Each row is a point on a landscape with many valleys, with its height.
From any point a ball takes the steepest step (drop divided by distance) to one of its 2 nearest points. It stops when none of these is lower. Distance is the straight distance between rows; heights are no part of it.
k26 h=36.9: [ 95  95  42  69 147 163 138 136 123 162 110 178  88 109  81 109  94 143
 201  80 125  76  93 132 106 169 120 148 124 129 117 113 100 112 138 160
 157 139 163 129 140 111  92 207 172 106  82  74 130 133]
k114 h=34.8: [154 201 115 141 124 127 126 118 141 146 120 140  79 133  95  94 162 165
  70  96 142 154 143 173 149 154 140 184 111 111 132  83 134 139 114 138
 169 120  92 128 134  89 110 150  81 101  97 142  72 127]
k391 h=56.2: [101 130 172 126  76 153  96 167 125  90 113 144 138 133 170 113 110  61
 121 115 127 163 120 104 121  95 115 105 132 122 108 169 106 120 139 120
 116 109 235  65 116  77  98 110 190 140 173 111 116 130]
k512 h=38.6: [168  87 131 128 107 118  95 126 152 145 154 109 153 156 132 162  99 158
 158 171 134 120 148  55 120 101 117  92 108 133 112 152 113 196 124  93
  97 177 131  93 123 184 144 123 169 179 163 139 169 124]
k136 h=49.0: [161 125  91  98 163 121 145 117 155 131 141 166 134 156 128 125 108 125
 152 147 130 122 118 145 120 136 145 126 149 113 153 144 176 138 137 118
 161 108 109 125 160 123 105 152 112 103 132 159 125 129]
k860 h=21.3: [179 126 125 140 121 129 155 152 111 132 164 107 192 131 102 154  89 122
 137 116 156 161 120  93 122  64 132 137 158  95 107 176 189 159 113 100
 105 174 107 112 102 165 135 110 115 165 143 146 123 129]
k470 h=32.6: [103 155 102 127 130 143 146 135  93 142 107 128  88  96 125 109 169 155
 110  80 168 115 155 161 116 176 137 179 120 103 139 106 118 119 143 154
 166 157  96 154 122 150 154 177 118 141  77  75  86 133]
k217 h=22.4: [142 135 109 132  91 143 130 125 106  58 142 154 181  94 131 110  91  87
 151 106 139 159 125 129 157  57 138 154 171 117 111 204 181 113 120  99
 171 108 213  83 109 139 119 146 122 158 155 103  97 133]
k858 h=11.2: [115 115 158 149 113 147 170 176 137 131 112 128 162 120  96 118 139 107
 105 102 128 117  83 131 144  81 113  91 146 170  78 147 138 106 133 125
 101 162 118 129  96 103 136  91 136 130 178 112 108  98]
k929 h=37.0: [160 139  95 138  97 144 147 127 123 140 180  90 136 127  93 120  60 144
 188 122 164 124  53 123 153 133 173 139 147 164 154 146 163 121 147 113
 123 130 130 145 143 145 111 174 120 114 168 110 144 143]
k376 h=47.9: [126 144  85 121 195 155 130 124 122 171 111 103 106 142 125 132 136 145
 164 128 115 133 124 107  73 159  98 137 128 114 119 107 142 137 140 125
 101 176  67 120 111 182 114 161 134 145  85 123 139 155]
k19 h=16.2: [112 195 171 152 123 171 164 172  96 157 112  62 142 159 143 122 158  96
 105 106 141 166 106 100  86 141 105 109 120 105 105 117 128 126 161 139
  91 188  86 101  96 147 135 109 164 182 157 121  89 136]
k104 h=62.2: [126 167 103 141 126 184  92 119 105  92 123  33 141  94 136 115 127 127
 171  97 107 157 117 120 122 165 158 143 132 110 128 113 129  83 162 147
  93 128 165 113  97 165 147 148 150 162 140 105 141 158]
k264 h=6.9: [108  78 130 114 114 118 112 110  98 105 122  92 141  70 151 153 155 136
 156 159 154 101 202 139 114 172 152 139 104  84 174 119  83 134 134 150
 110 125 161 169 115 176 198 122 149 150 113 110 153 130]
k439 h=28.7: [106 158  93 133 129 175 124 157 109 182 124  86  67  93  71 100 127 166
 117  78 119 143 110 144 122 166 111 195  97 112 122  74  92 131 125 150
  99 151  93 162 126 101 101 154 140  95  63 105 126 166]
k834 h=17.7: [ 85 104 141 103 161 148 120 163 131 159  91 111 118 114 131 132 176 120
  87 135 121 138 151 131  84 160 107 114  91  98 127  89  77 128 131 183
 104 145 108 118 105 116 143  96 164 132  91 128 128 130]
k319 h=54.8: [ 92 101 152 108 123 142  73 135 121  94 106 121 153 153 185 144 112  81
 158 138 102 145 147  93 101 105 112 101 138  98 106 150 114 124 144 121
 126 112 219  54 121 139 113 107 192 165 134 113 158 166]
k452 h=32.8: [128 178 156 168  90 110  85  98 137  86 118 173  82 149 176 139 149 130
 100 108  97 140 160  92 148  94  80 141 129 136 114 138 124 155 113  81
 171 109 184  97 142 131 111 141 122 157 105 132  96 122]
k44 h=45.5: [131  25  94  86 178 136 151 123 146 157 158 154 159 127  83 132  60 126
 200 153 109  82  83 143 136 104 139 105 149 147 133 141 150 116 114 123
 109 114 122 160 151 129 113 109 133  68 154 138 206 135]
k908 h=31.8: [160 169  68 128 125 154 114 132 141 149 140 108  91 117  68  93 119 152
 142 103 126 161  93 136 129 158 160 185 125 111 137 111 126 128 131 148
 139 137 119 137 139  98  92 172 121  95 103 132 124 163]
k726 h=53.3: [ 84 112 151 100 148 129 130 137  95 154 130 127 150 157 187 146  61  76
 161 143 109 134 115 100  90  88  98  99 156 126 119 172 134 134 150 111
  95 128 153  77 146 139 101 109 186 129 120 121 175 167]
k734 h=27.2: [101 139 147 172  89 153  92 120  83 115 122  93  84  73 112 113 151 143
 117  63  92 143 133 132 143  96  86 182 104 137  93 100  89 116 106 109
  94 139 125 136 111 139 136 123 116 132  55  96 138 143]
k574 h=51.5: [ 94  46 174  83 146  88 159 162 121 168 158 166 168 176 170 147  71  98
 141 169 128 103 110 121 107  87 108  83 145 130 137 177 138 170 129 113
  92 115 124 115 163  88  93  76 170  87 138 149 187 146]
k485 h=20.8: [136 147 136 159 163 109 102  87 155 116  96 109  70 118 120 141 187 185
 116 154  77 113 164 167 131 159 133 135  80 171 114  52  92  98 113 136
 139 115  65 174 127 158 171 114  72  95  78 131 141  74]
k435 h=23.1: [ 84  83 141  90 127 102 114 138 130 143 136 184 123 131 149 146 121 106
 107 150 122 132 154 139 107 120  85 127 119 104 134 146  98 154 107 144
 117 107 170 100 153  74  93 107 173  94  85 132 148 151]
k838 h=50.3: [182 152  80 117 159 106 147  91 129 134 164 157  93 112 102 119 111 161
 124 139 151 113 113 185 141 153 158 190 147 124 180 120 173 138 130 130
 179 105  83 162 160 139 112 191  60  92  92 138 121 131]
k546 h=13.0: [ 55 112 166 121 119 105 129 115  61  93 106 148 138  98 203 157 164 117
 117 150 140 107 194 138 111 161 129 134 127  88 169 148 106 104 154 148
 132  91 188 165 120 155 178 110 142 141 101 124 139 135]
k91 h=51.2: [173 180 124 116 185 111 139 121 178 174 130 150 112 216 121 112 153 134
  98 164 134 147 135 109  96 167 129  95 113 113 140  91 162 152 145 138
 164 131  44 101 154 102 100 126 113 131 141 171  96 124]
k121 h=46.2: [167 110  87 129 104  98 104  70 170 131 199 134  87 106  98 132  75 175
 165 156 115 106  86 170 176 149 181 163 120 187 171  99 126 125 116 105
 149  63 136 178 177 115 107 166  81  64 128 129 182 135]
k930 h=57.7: [131 137 156 151  83 162  68 161 178 119 101 139 119 124 112  92 147  97
  99  88  97 176 110  95 141  96 100 113 118 163  71 121  79 117 108 120
 120 114 192  63 105  61  99 112 151 135 146 134 106 112]
k112 h=40.1: [142 105 127 105  98 135 196 155  72 170 179 136 179 135 112 134  43 101
 185 138 179 108  68 119 133  91 140 135 166 127 146 201 167 151 148  96
 110 137 131 129 138 143 101 145 134 121 154 107 143 154]
k898 h=19.2: [ 65  87 128 116 112 122  71 109 137  80 119 182 100  89 133 127 141 127
 139  97  80  97 140 152 158  88 105 141 124 177  99 118  87  85 107 114
 149  88 211 124 134 111 115 129 136  97  79  86 157 108]
k423 h=30.6: [103 163 147 166  85 137  97 120  72 113 103 128  77 114 164 118 161 142
  97  65 130 113 157 106 115 124  71 191  95 118 112 108  77 151 127 107
 135 160 159 124 121 162 139 174 145 179  53  66  89 152]
k72 h=58.9: [164 171 142 154  94 176  86 168 164 105 108  66 138 145 112  96 138 109
 125  96 100 168  87  85 137 123 135  93 125 159  76 110  99 101 131 127
 102 148 164  84 100  99 121 111 149 158 198 132  97 110]
k241 h=49.6: [178 198  78 120 198 153 119 117 162 173 121 116  89 187  98 105 132 157
 140 131 108 145 110 112  89 164 123 135 115 126 120  77 160 144 155 139
 151 165  45 100 154 147  87 164 118 132 103 142 121 144]
k687 h=31.6: [169 129 142 138 136 125 123 128 150  72 153  63 207 134 139 129  90  82
 131 183 139 180 113 132 149 128 198 104 156 102 158 147 172  81 120 137
 112  72 146  98 130 107 143  90 125 125 224 175 157 147]
k533 h=19.3: [121 141  95 120 111 103 112 100 137  94 126 162  88 136 169 126 144 153
 144 142 156  79 166 146 147 192 152 135 112 123 163 117  93 145 150 132
 183  99 188 130 151 137 145 184 137 124 119 111 107 106]
k322 h=26.6: [109  98 151  96 154 120 118 157 143 140 133 177 156 146 128 130 108  96
 101 135  86 169 129 112  92  64  75 110 147  82  93 166 124 147  81 124
 109 122 134  81 141  72  75  80 162 106  99 169 144 154]
k474 h=26.0: [ 90 126 155 117 140 147 124 150  78 102 128  71 170 129 189 132  96  78
 137 169 136 179 136 126 116 157 155 105 134  64 167 148 119 110 153 160
  89  98 167 102 122 118 133  94 175 129 145 143 147 180]
k938 h=14.4: [ 97 119 116 117 158 140 101  97 157 116 118 148  90 100 114 122 146 151
 160 110  80  97 120 170 150 146 137 132 115 178 112  94  96  69 126 137
 142  84 159 153 135 126 124 129 110  58  79 100 152 107]
k371 h=19.0: [163 165 123 146 120  84 162 114 138  89 124 140 157 142 139 145 130 113
 108 158 169 125 127 141 154 116 175 113 161 129 166 151 194 116 143 138
 192 105 119 148 139 134 163 138  82 148 189 151  85 107]
k433 h=40.0: [119 156 126 154 149 141 180 131 127 122  84 182 117 122  85  99 170 113
 103  67 103 107 108 154 134  74  87 132 140 164  64 135 173  95 108 118
 177 150  87 128 103 124 122 132  72 124 117 109  61  89]
k126 h=24.6: [165 120 121 127  95 112 143 133  99 116 163 141 167  70  88 127  91 119
 107 105 159 176 136 137 150  53 135 193 164  71 126 198 175 157  81 111
 128 144 150 120 113 122 117 119  80 150 101 130 114 140]
k943 h=20.9: [116 150 161 158  88 145  95 134 102  55  94 104 125  74 139 118 188 114
  79  81 138 155 186 136 139 159 122 164 114  85 109 109  97 105 105 158
 147 112 184 143  85 108 189 119 127 168 123 104  74 105]
k190 h=44.9: [141  59 114 118 192  99  91  63 142 102 162 122 159 125 148 164  93 145
 183 190  75 139 164 143 122  98 132 115 131 119 148 129 164 115 107 105
 120  95 110 141 146 180 136  95 102 104 110 145 229 150]
k709 h=18.9: [141 147 155 145  69 141  95 150 162 146 128  93 103 146 140 102 153 140
 102 122 164 130 111 121 159 197 158  98  97 165 149  94  66 150 155 136
 110 127 169 130 127  81 133 121 162 134 199 132  87 112]
k949 h=27.3: [165 182 149 184  93 103 129  99 149 121 160  91  97 117 111 114 128 152
  78 139 128 156  96 163 184 125 157 158 126 180 150 103 154 114 109 123
 138  79 106 163 148  97 116 123  48  85 137 165 125 113]
k425 h=47.8: [157  60 126  95 191 100 165 102 145 134 166 161 168 130 103 119  83 106
 130 167 109 133  92 192 122 115 158 146 165 102 180 137 182 107 101 144
 134  65  88 155 156  79 109 108  68  46 116 193 187 141]
k445 h=41.2: [170  71 112 109 135 101  77 120 181 124 151 112 160 161 143 140  98 148
 165 195 130 132 137  92 123 134 158  83 111 123 138 125 109 155 124 118
  97 123 134 106 148 131 130 102 162 135 176 159 192 132]
k378 h=20.2: [132 152 194 173 100 100 140 134  87 135 160  83 151 154 185 159 117 110
 100 171 144 142 128 107 142 116 124 105 142 132 172 139 150 150 144  98
  86 132 110 155 141 149 151  91 119 155 177 169 145 135]
k600 h=25.0: [143 169 143 129  92 124 125 143 104  99 106 117 147 129 159 122 160 105
  94 120 168 156 171 127 133 176 148 143 128  63 157 135 116 145 137 156
 155 125 174 119 119 112 161 132 141 170 155 129  68 132]
k866 h=18.5: [155 109  79 142 118 144 105 125 158 130 129 118  98  78  53 111 143 188
 143  89 103 117 129 123 150 116 126 162 107 154  87  98  98 125  95 121
 129 164 116 165 106 133 129 148 101 116 106 103 129 104]
k518 h=49.7: [148  56 161  98 158  87 185 134 132 175 195 162 167 156 120 141  66 113
 122 166 136 113  82 149 113  96 124 127 158 126 176 152 162 179 117 110
 101 115  80 164 160  92  87 110 109  76 128 180 181 148]
k36 h=29.1: [145 182  90 126 111 123 148 127 114 127 110 148 124 144 127 110 152 135
 114  98 205 108 166 139 138 177 157 162 123  81 161 131 142 157 149 149
 208 158 130 125 121 143 140 200 134 174 129 103  48 120]
k825 h=47.2: [162 127 102  96 220 104 138  93 163 129 109 174 150 187 156 150 131 124
 143 157 111 118 172 123  83 137 110 110 150  75 142 130 187 133 118 119
 166 140  62 113 151 168 130 138 107 145 109 168 130 125]
k780 h=33.6: [127 181  98 132  99 158 114 138  81 146 142 113  98 105 130 108 138 145
 130  64 156 143 141 121 120 160 110 195 113  97 134 126 101 160 136 130
 138 169 157 116 118 139 119 207 155 159  75  74  82 166]
k153 h=37.4: [ 95 190 135 134 119 120 149 125 130 126  81 192  83 135 103  96 197 127
  48  75 138 126 159 167 155 123 106 158 111 133  99 104 128 101 114 148
 194 120 106 123 116  92 121 137  94 121 103 106  52  79]
k365 h=3.3: [ 99 143 131 132 144 113 117 118 155 147  93 149  74 157 151 140 181 163
 109 123 130  65 133 133 111 179 117  95  92 187 122  65  83 118 164 151
 150 138 103 139 140 143 142 149 139 143 115 103  98  92]
k215 h=43.9: [126  87 142 118 188 124 203 143 102 155 117 164 154 136  98 141 120 111
 115 117 118 115 117 138 120  51  79 106 143 127  73 157 184 131 110 111
 108 181  48 142 114 145 131  98  94 126 125 145 129 104]
k301 h=43.5: [109  26  83  73 187 145 161 132 119 129 112 152 186  94  92 142  95 111
 187 116 109  89 112 134 116  85 113 102 152 118  88 175 165  95 115 134
 110 149 126 152 103 153 141 111 137 104 133 104 165 126]
k399 h=23.7: [142 161 177 191 106  83 138  99 128  98 159  99 141 140 156 152 120 108
  86 177 161 142 113 159 185 144 173 120 154 162 190 121 161 102 139 132
 135  61 121 164 160 101 156 107  73 115 183 162 127 127]
k697 h=34.2: [154 141 137 148 107 156 132 127 126 117 156  51 179 138 125 126  75 114
 170 159 140 157  67 125 150 131 184 113 150 146 147 153 164 101 152 120
  92 116 140 112 122 136 137 124 130 133 198 143 157 156]
k996 h=27.4: [140 147 110 129 192 128  84  92 175 118  83 150  92 177 139 136 177 149
 134 142  70 123 171  94  89 147  86 100 112 139  95  96 123 118 117 128
 147 131  97  86 131 157 123 141 128 156  81 149 121 118]
k400 h=33.3: [ 84 102  78  51 145 142 158 165 102 167 129 177 111 134 128 110  99 106
 178 134 142  97 108 142  85 185 133 116 124  87 155 145  89 131 150 166
 136 108 154 105 133 109  97 168 190  96  94 104 118 168]
k875 h=32.4: [159 151 150 154  82 126  95 131 160  76 105 111 152 143 156 144 152 128
 130 127 142 107 150  90 146 122 136  84 116 142 109 138 100 127 140 117
 151 144 204 117 106 138 178 122 156 201 221 112  89  91]
k765 h=10.7: [117  98 161 143  84  90 128 128 143 120 162 147 131  97 120 140 134 143
  80 135 142 141 140 154 172 102 123 143 131 136 144 143 117 157  97 110
 112 103 147 154 143  84 116  93  89 100 129 145 144 117]
k927 h=23.6: [ 83  98 148 144  90 147  84 127 112 115  95 181  86  85 113 113 165 121
  89  73  82 125 128 118 138  60  53 150 114 168  64 123  81 126  76 109
 112 124 169 114 102 104 101 119 135 124  61  95 133  99]
k664 h=44.1: [151 105  67 129 102 133  84  85 188 112 158 123 103  84  87 100  99 164
 184 134  97 124 100 135 183 130 187 141 114 190 119  97 105  97 119 121
 139  84 187 162 141 107 115 138 111  70 172 116 169 110]
k847 h=25.9: [123 121 139 106  91 130 188 160  63 157 148  87 186 107 140 117 108 105
 125 158 216 119 119 146 120 179 173 133 131  67 202 156 112 149 158 160
 102 134 124 156 124 130 159 127 150 127 150 134 116 163]
k327 h=22.2: [ 64 142 177 142 158 152 116 150  87 111  92  80 129 131 177 147 162  87
 111 133 113 162 151 118  82 156 108 112 129  83 125 118 116  88 145 159
  83 119 129 112 104 145 164  93 163 157 112 127 140 155]
k944 h=16.5: [126  71 149 125 124  84 161 113 161 158 148 190 114 126 108 127 134 153
  93 141 117  81 126 151 150  85  99 115 122 170 118 129 125 163  98 106
 124 121  89 176 144  99 103  99  79  89 121 155 151  88]
k835 h=18.7: [108 153 126 142 125 140 133 130 135  57 102 164 155 131 148 131 144  88
 151 101 109 121 135 121 133  78 119 113 155 151  84 162 170  85 134 110
 178 109 184 102 111 132 140 123 110 162 156 104  96 107]
k704 h=24.9: [128 162 152 158 116  97 105 103  92 124 166  92 117 157 200 157 104 130
 145 182 138 125 150 110 126 170 138 133 136 116 210 141 146 168 170  98
 114 120 116 149 168 196 151 146 134 153 122 153 159 173]
k856 h=43.6: [163  97  84 122 164 135  93 121 196 139 131  94 143 137  89 120 113 156
 182 149  95 118 103 101 121 149 161  87 114 154 101  80 117 121 124 132
  94 140 110 128 127 125 137 106 146 126 170 147 180 113]
k443 h=28.8: [195 171  99 139 123 123  72 114 189  97  99 109 120 144 140 125 154 151
 125 144 132 140 171  78 125 172 151 107 101 128 114  97 103 156 131 134
 165 143 154 100 123 137 152 141 135 191 172 128  92  99]
k398 h=20.6: [ 76 175 178 166 118  94 103  82  91  91 137 137  72 128 184 151 144 143
  87 134 112 150 184 155 145 141 113 180 134 118 165 137 121 138 118 103
 154  85 152 150 166 131 121 124  88  98  57 155 131 141]
k638 h=54.6: [169 129 141 125 129 110 144 160 219 151 130 157 141 189 102 105 129 118
  87 158 128 134  86 119 142 109 142  81 134 161 123 114 145 141 128 135
 138 111  99 108 147  40  93  97 120  96 194 175 125  90]
k377 h=43.4: [137  59 126 103 160  99  93  97 153 128 175 136 162 159 146 138  60 124
 171 177  87 147 134 113 133  89 130 111 137 118 138 154 139 161 106  91
 105  93 136 100 163 136  89 108 138 107 131 155 222 153]
k222 h=45.9: [140 137  77 125 187 148 108  99 156 146 121 109  95 144 127 134 124 148
 186 135  95 100 109 120 112 158 147 110 128 176 123  94 129 103 176 123
 126 130 100 136 136 180 131 157 134 121 123 112 157 125]
k515 h=56.3: [147 119 122  69 132 118 188 177 166 169 128 176 175 161  84  98 128  94
  85 143 173 129 111 145 133 121 154  93 144  94 145 141 155 136 128 167
 155 128  98 116 131  47 102 105 138  88 182 157  97 106]
k292 h=42.2: [127  93 159  94 102  96 197 149  64 130 175 169 181 122 141 146  58  88
 127 141 172 128 110 140 137  65 142 141 165  94 162 204 186 151 122 107
 117 115 148 122 152 106 107 110 122 115 129 148 130 144]
k911 h=52.9: [187 163 157 136 143  79 140 122 187 144 152 157 145 182 116 120 140 134
  63 179 146 149 118 139 133 137 151 111 143 109 173 105 156 151 128 138
 161  80  68 138 172  75 111 107  84 107 169 205 117 107]
k819 h=30.2: [133 152 143 165 138 104  68  80 139  90  99 139  90 137 172 142 168 156
 119 133  67 139 194  85 123  97  66 130  98 128 104 104 112 141  87  92
 134 129 129 108 132 175 140 121 109 160  69 146 137 124]
k841 h=44.2: [ 76  78 128  91 120 131 181 152  40 140 152 166 162  72 125 130  74  82
 152 113 149 127 107 161 121  74 119 161 147  91 126 191 137 138 115 123
  98 120 162 131 131 109 105 113 146  81  97  94 144 163]
k463 h=13.6: [142 110 106 140 100 138 127 123 137 112 131  99 129  75 107 135 154 158
 142 115 150 114 153 137 144 144 144 153 111 131 123 109  97 129 108 150
 121 155 135 166 102 146 180 127 127 142 142 102 124 115]
k585 h=32.3: [110 117 134 134 108 168 161 184 106 209 142  65 116 118  80 122 104 146
 143 103 126 129  63 103 120 120 128 126 120 167 110  99  96 144 140 136
  44 187  79 160 119 128 113 131 167 125 132 116 164 145]
k197 h=24.2: [124 151 147 145 146  79 110  79 116 115 141 146 104 166 198 170 133 142
 130 179 105 130 187 129 115 136 111 133 134 120 175 133 152 156 127  93
 141 105  96 138 176 174 127 135  96 131  91 175 159 149]
k318 h=38.5: [152  95  86 111 130 115 129  88 159 135 143 197  97 125 107 135 110 184
 163 107 109  69 130 106 135  97  87 144 125 158  86 137 132 155  89  77
 170 161 121 133 142 162  91 171 104 143 107  95 123 107]
k315 h=14.3: [110 198 172 174 104 110 158 126 107  79 113 154 138 140 154 140 149  92
  87 113 143 151 149 136 159  89 128 128 162 126 121 171 197  98 134 118
 173 100 139 126 125 119 146 120  80 147 155 139  70 105]
k899 h=29.4: [ 97 146 156 125 187 146 135 131 128 111  95 150 138 145 136 133 139  81
 109 112  65 164 130 120 105  61  84 110 157 124  73 157 170  99 102 124
 118 128 109  84 110 102 104  77 116 114 100 146 137 129]
k174 h=61.2: [111 168  92 121 182 177 123 118 119  95  95  89 150 131 139 124 134  98
 183  92  97 145 106 105  99 117 125 109 161 125  86 143 170  64 163 123
 129 148 132  90 101 184 129 153 138 164 131 110 121 145]
k827 h=28.1: [146 132  96 113 112 163 125 178 161 212 113 117 102 139  48 115 138 162
 128  97 139 122  82  87 116 142 123 108  95 156  92  68  88 162 120 155
  97 196  83 126 105 101 103 145 185 136 132 116 125 121]
k991 h=30.0: [202 133 106 125  63 117 168 157  90 154 177  78 169  93  88 127  95 129
 122 145 221 149 102 132 152 160 198 169 142  76 194 158 154 159 123 150
 120 132 107 150 117 147 138 167 115 142 148 144 109 155]
k102 h=12.3: [119 177 150 144  87 122 115 127 156 121 115 151  89 152 154 115 160 135
 108 113 134  97 121 122 155 159 120 101 122 175 135 103  88 128 164 126
 154 118 165 112 144 100 114 156 143 130 156 109  90 103]
k124 h=20.7: [130 155 180 160 115 143 108 165 125 125  99  87 139 158 123 138 167 102
  91 116 104 162 135  58  96 100  76  77 100 125  74 115 109 142 113 124
  95 172  98  75  75 147 154  90 165 198 152 151 101 103]
k424 h=18.6: [ 74 103 168  90 120  87 133 135  92 124 118 186 141 152 205 163 116  96
 122 171 146  97 180 129 110 138 107 100 138 103 178 171 110 151 138 136
 139  85 184 119 160 113 126 112 167 118 114 141 139 142]
k799 h=17.2: [137 123 128 126 108 166 178 161  88 149 135 106 178  98  77 121 121 116
 140  89 167 125 104 107 120  78 122 132 136 127  86 161 149 126 127 123
  90 209 117 124  78 153 145 116 139 173 143  90 112 123]
k590 h=42.1: [152 133 124 150 176 126 164 111 148 111  99 175 144 151 114 135 126 120
 129 107 106 127 107 127 133  47  89  98 159 162  63 159 200 107 106  90
 148 163  82 122 116 158 127 112  72 144 147 145  94  97]
k957 h=16.4: [ 94 178 187 173  92 108 114 114  99  99  99 114  73 124 161 137 191 141
  51 113 124 129 182 148 145 150 103 152 108 128 141  99  91 122 126 138
 144 112 131 163 127 119 171 108 107 133 103 132  84 112]
k339 h=57.8: [143 112 120  70 128 131 206 187 116 171 130 178 199 132  80 109 117  88
  92 115 200 131 127 134 120  95 134 130 145  73 119 184 174 156 121 149
 154 170 112 120  99 100 122 118 149 134 156 136  80 124]
k707 h=14.5: [126 116  94 111  99 100 116 110 104 137 137 125 111 114 159 129 139 158
 145 174 178  90 171 157 131 232 178 144  98  93 213 107  83 149 159 166
 131 104 142 179 151 145 166 165 151 116 123 126 120 131]
k413 h=48.3: [160 139  82 120 107  93 141  86 133 133 182 160  76 129 131 122  97 162
 160 162 159  83  87 184 152 202 174 164 133 150 210 110 134 136 156 121
 167  58 121 169 185 135 108 190  89  58 117 128 136 131]
k640 h=21.4: [113 172 149 127 125 148 165 169  73 163 140  71 149 146 161 131 125 106
 100 148 185 161 132 119  97 196 154 134 129  65 174 132 125 144 174 151
  98 163  92 119 118 150 141 139 181 169 132 126  91 176]
k261 h=40.2: [107  86  68  82 131 111 135 106 125 116 121 220  96 120 129 127 123 149
 173  96 139  49 130 139 120 136  86 141 123 138 113 149 107 148 117 112
 191 143 163 132 141 157 109 195 149 132  80  76 118 113]
k619 h=23.2: [144  92  90 113 104 135 112 161 182 169 137 160  99 119  53 113 120 164
 130 104 103 120 103 117 138 112 127 131 116 171  91 110 101 142 100 124
 114 143 128 136 127  72  89 138 134  91 130 125 138 108]
k25 h=42.0: [115 116 117 134 107 146 100 113 153  89 129  81 135  84 122 116 122 131
 155 130 115 135 115 151 174 152 190 132 120 165 133 122 103  75 143 150
 122  76 196 140 124 103 146 119 119  97 175 101 154 124]
k988 h=25.7: [140  95 102 132  71 147 125 133 112  88 141 165 161  71  89 110 114 122
 135  76 146 128 141 111 143  63 118 180 146 105  75 184 136 131 100 102
 144 159 205 107 104 138 123 147 125 172 108  85 103 117]
k46 h=46.4: [123  76 123 109 187  97 137  82 135  96 148 151 151  97 128 153 117 126
 141 168  95 134 144 183 137  98 143 148 161 111 149 149 180  87  92 128
 136  80 125 161 155 137 137 107  58  76 106 156 173 128]
k851 h=24.5: [162 173 119 141 123 158  84 141 172 157 109  65 105 145 129 115 157 154
 120 123 127 150 112  93 106 209 150 107  82 130 126  66  68 135 155 157
 110 156 132  97 117 121 131 153 174 161 154 128 103 122]
k401 h=25.1: [112 156 120 137 134 138  99 108 132 159 122  88  38 111 110 120 156 197
 111 112  99 112 152 152 116 194 125 173  90 158 139  54  84 123 131 136
 119 139  80 161 145 137 119 153 104  92  58 116 142 136]
k183 h=30.1: [ 58 103 149 148 135 145 100 113  80 108 105  87 101  64 153 134 176 143
 122 112  98 119 155 143 122 150 102 160 109 137 123  93  88  94 129 139
 102 131 144 154 106 157 172 112 120 127  54  94 160 142]
k584 h=41.3: [106  57 123 117 136 121 142 102 120 112 115 183 152  94 127 154 127 133
 156 108 112  82 152 135 131  71  92 123 140 145  81 160 136 135 108  99
 145 160 130 146 112 182 144 116 117 146 114  90 145  96]
k614 h=39.2: [109  84 127 127  89 154 128 156 112 146 148  63 146  87 107 125  95 121
 154 129 155 132 104 134 157 159 180 117 113 141 151 127  84 122 135 153
  65 132 168 152 111 105 147 108 172 107 174 106 167 145]
k12 h=29.5: [ 87  97  95  76 131 145 154 147  59 115 127 135 167 117 161 123  95  82
 182 150 144 126 124 162 112 162 163 123 149  70 178 182 132  97 160 157
 118  82 165 113 121 132 129 137 162 101 124 104 134 179]
k478 h=30.7: [173 157 170 186  82 102 119 124 154 149 141 101  77 146 117 123 148 165
  60 134 124 146 121 113 163 122 121 120 105 169 129  91  99 173 103 102
 112 138  64 146 131 104 121 107  82 117 150 171 110 106]
k253 h=15.9: [ 90 130 207 167  90 117 139 128  77 108 148  92 138  91 170 155 132 123
  73 148 138 160 148 144 155 106 115 134 123 138 144 154 126 123 117 116
  85 110 130 155 116 110 154  75 104 131 143 135 143 123]
k985 h=36.2: [ 99  97 134 126 118 150 127 141 113 159 152  98 118 140 146 133  97 142
 165 136 137 109  90 115 126 140 138  94 115 174 141 137  96 137 153 122
  81 141 129 135 143 134 122 136 175 125 145 105 176 147]
k69 h=60.1: [159 194 107 152 159 157 112 126 180  99 113  82 133 170 123 115 130 117
 155 117  98 169  95  97 120 123 152  89 145 152  99 116 168  93 149 118
 127 116 120  84 120 133 112 129 120 151 168 131 118 125]
k751 h=24.3: [138 139 129 151 164 153  99 123 150 103  67 108 129 143 120 128 182 124
 120 107  88 136 150  83  97 124  95  87 111 135  76  92 111 113 120 144
 124 150  97 106  79 166 157 129 141 196 119 133 112 108]
k127 h=29.0: [119 129 129 112 171 119 131 123 125  86 116 108 190 166 175 137 115  76
 154 184 126 153 143 141 101 152 172  91 172  80 168 160 174  83 140 149
 125  77 136 109 132 127 152  91 135 121 164 171 146 149]
k779 h=10.6: [ 95 181 158 147 117 186 140 175  90 169  85  82  87 128  99  95 164 107
  80  63 116 145  85 105 101 116  97 131 110 151  70  86  95 120 142 154
 102 171  83 108  88 112 110 119 164 144  94 105  80 128]
k94 h=11.4: [ 64 126 150 106 182 128 130 126 119 195  70 129  76 144 136 135 194 157
  87 135 128  94 162 144  84 190 100 105  82 144 130  54  90 118 163 179
 129 147  64 155 125 151 152 124 150 123  74 106 108 115]
k837 h=35.7: [143 133 130 136 102 119 110 122 136 137 140 161 119 147 143 135 117 145
 135 120 130 110 139  81 122 101  91 126 124 141 111 149 120 173 123  83
 146 163 148  91 142 151 113 151 141 168 119 112 122 126]
k805 h=16.1: [126  88 143 137 147  93 132 104 154 145 112 151  78 107 100 138 180 186
  99 128 100  81 129 158 152 113  95 123  98 196 103  81 102 132  97 116
 144 140  49 190 119 140 129 100  71  86  89 142 139  76]
k267 h=35.6: [173 104 108 128 109 101 135 124 165  94 121 108 187 142 140 154 129 129
 154 174 169 101 149 110 141 132 165  83 121 127 131 140 125 126 144 124
 138 136 144 144 101 148 191 112 137 166 213 125 119  96]
k233 h=45.6: [155  86 120  99 236 120 178 120 143 155 105 153 160 153 113 162 126 117
 131 145  98 114 135 138  78 107  91 109 141  94 106 122 192 116 110 118
 121 179  15 142 121 177 135 112  98 138 115 167 142 119]
k55 h=3.4: [110 154 161 163  91 166 149 169 103 146 122  75 115  96 103  99 147 129
  96  84 136 153  88 137 150 128 132 138 126 169 107 111 106 106 135 152
  92 137 117 134 111  89 124  97 118 103 141 122 109 135]

Call two points neighbours if one is among the 2 nearest of the other. Go from one point of each pair to the other, from neighbour to neighbour, staying as low as possible. Name the highest point that can't be avoided.
k805 / k19 | k478
k805 / k957 | k704
k55 / k734 | k780
k264 / k365 | k533
k315 / k19 | k988
k765 / k805 | k944
